Each row is a point on a landscape with many valleys, with its height.
A ball rolls from a point to the lowest of its 4 nearest points, and stops where none of them is lower. Distance is the straight distance between rows; heights are no part of it.
bigo: [  2 -12 -26   4  33  21  22 -13 -49 -19  17]  h=34.5
sani: [  9  18   5  18   0 -13  -4   0 -30 -14   6]  h=71.5
vakis: [  2 -15   1  17  -2   7  18   0   2   3 -18]  h=69.6
Nida: [-17  -2  14 -13 -15  -5 -12  13  30  25  -8]  h=39.5
Gigut: [-29   5  17 -43 -19   6 -31   5  41  31   7]  h=11.2
seze: [ 11  33  10   7 -15 -35 -27   7   0  -8  13]  h=30.7
gofu: [  6  20  10  16  -8 -20  -9   5 -16  -5   3]  h=60.4
tolu: [-13   4  14  -1 -15 -10 -12  13  19  17  -8]  h=47.2
didam: [  8  11  -4  16  12   0   6  -7 -44 -17  10]  h=46.7
fogob: [ 15 -37 -29   3  31  34  41 -20 -13 -25 -10]  h=19.8
linil: [ -5  -3   9  13  -9  -6   6   8   6   9 -15]  h=70.2
resip: [-11  -8  10   2 -12  -3   0  13  23  18 -17]  h=25.9
tir: [  8 -27  -2  11   1  15  26  -1  22   4 -32]  h=55.7
Pef: [ -7  10  15   2 -15 -17 -12  12  12  12  -2]  h=65.4
nuse: [  6 -16  -9  17  12  15  25  -8 -25 -13  -8]  h=30.3
Nabab: [  4 -35 -43 -10  43  34  36 -17 -30 -24  11]  h=23.1
rori: [-20   8  17 -21 -19 -10 -23  12  32  25   1]  h=45.1
Nemun: [ -1 -29   3   0  -5  15  18   3  48  22 -33]  h=50.2
kiguk: [  9 -34 -30   2  32  34  37 -17 -24 -23   1]  h=11.1
Lat: [  7  31  13   1 -18 -33 -32  10   9  -1  12]  h=25.2
dob: [-11  18  15  -8 -19 -20 -27  13  22  13   5]  h=64.1
fub: [ -9  25  16 -18 -19 -25 -38  11  26  13  14]  h=51.8
Mufe: [-14 -23   8 -20  -9  17   3   6  57  37 -24]  h=51.1
zikev: [ 15  24   3  18   3 -14  -7  -4 -37 -18  13]  h=76.2
Tibi: [-17  -8  13 -10 -13  -1  -5  12  34  27 -12]  h=36.4
vap: [ 17  24 -12   6  23  -5  -3 -10 -61 -24  32]  h=71.0
geni: [ 21  34   6  14  -4 -30 -18   0 -27 -19  17]  h=66.7
Keti: [  2  -7   3  19   0   2  14   0 -12  -2 -12]  h=81.5
vaboz: [  3 -12 -17  12  23  19  21 -12 -44 -17   9]  h=29.6
Rubek: [ -3 -16   5  12  -8   4  12   7  20  14 -23]  h=42.9
soko: [  9  11 -12  11  24   5  10 -11 -58 -19  22]  h=61.2
veb: [-22 -13  14 -32 -13  13 -10  10  49  39 -10]  h=66.0
fedip: [ 10 -45 -53 -23  54  38  42 -18 -15 -31  10]  h=48.8
Mel: [-18  33   9 -50 -24 -13 -55  -4  37   9  29]  h=5.3
Soso: [ -6 -21   6   4  -7   8  15   6  33  21 -27]  h=49.2
Dap: [  4  36  10 -10 -20 -37 -38   9  19   2  18]  h=5.6
satav: [  2 -12  -1  19   0   8  19   1  -8  -2 -16]  h=66.4
Kavu: [  4  24  13  10 -16 -26 -19   8  -2  -2   4]  h=43.2
Kune: [  5  -2  -9  17  17  10  14  -8 -44 -16   8]  h=34.1
garog: [ -1  40   3 -44 -26 -25 -61  -1  39   4  36]  h=45.8
lis: [  6 -16 -13  15  17  19  25 -10 -33 -15  -2]  h=24.8
tesiv: [-29  14  19 -46 -21   0 -39   5  38  25  16]  h=5.7
rik: [ 17 -37 -21   9  19  32  42 -16   6 -18 -26]  h=34.0
tapi: [ 19 -43 -37  -5  38  40  47 -25  -4 -31 -11]  h=35.9
dod: [-13 -23   9  -9 -11  10   4  10  46  30 -23]  h=43.3
Kabu: [  2   6   5  17  -4  -7   4   3 -18  -4  -4]  h=65.9
ker: [ 10  26   9  15  -6 -23 -13   2 -19 -11   9]  h=59.2
betus: [-17  22  15 -29 -22 -18 -39   9  31  17  15]  h=38.9
notab: [ -1   8  10  16  -7 -12  -1   7  -6   2  -5]  h=19.0
detar: [ 24  31   1  13   8 -17 -13  -8 -46 -26  25]  h=74.7
vapos: [  5  -2  -5  19   9   5  14  -5 -31 -11  -2]  h=40.4
Buk: [  4 -19  -5  19   3  13  25  -3  -6  -4 -19]  h=53.3

Two balls start at each pair of points below. Name the first point that both come to, or write -.
tir and dod => resip
Keti and didam => lis
satav and vakis => -
Gigut and rori => tesiv

Call two points neighbours if one is among the 4 nearest of the other. Go from one point of each pair to the other, from neighbour to neighbour, staying as low as possible. Name the highest point that can't be avoided.
lis and resip => tir
Dap and notab => gofu
resip and Dap => garog
Mel and resip => rori
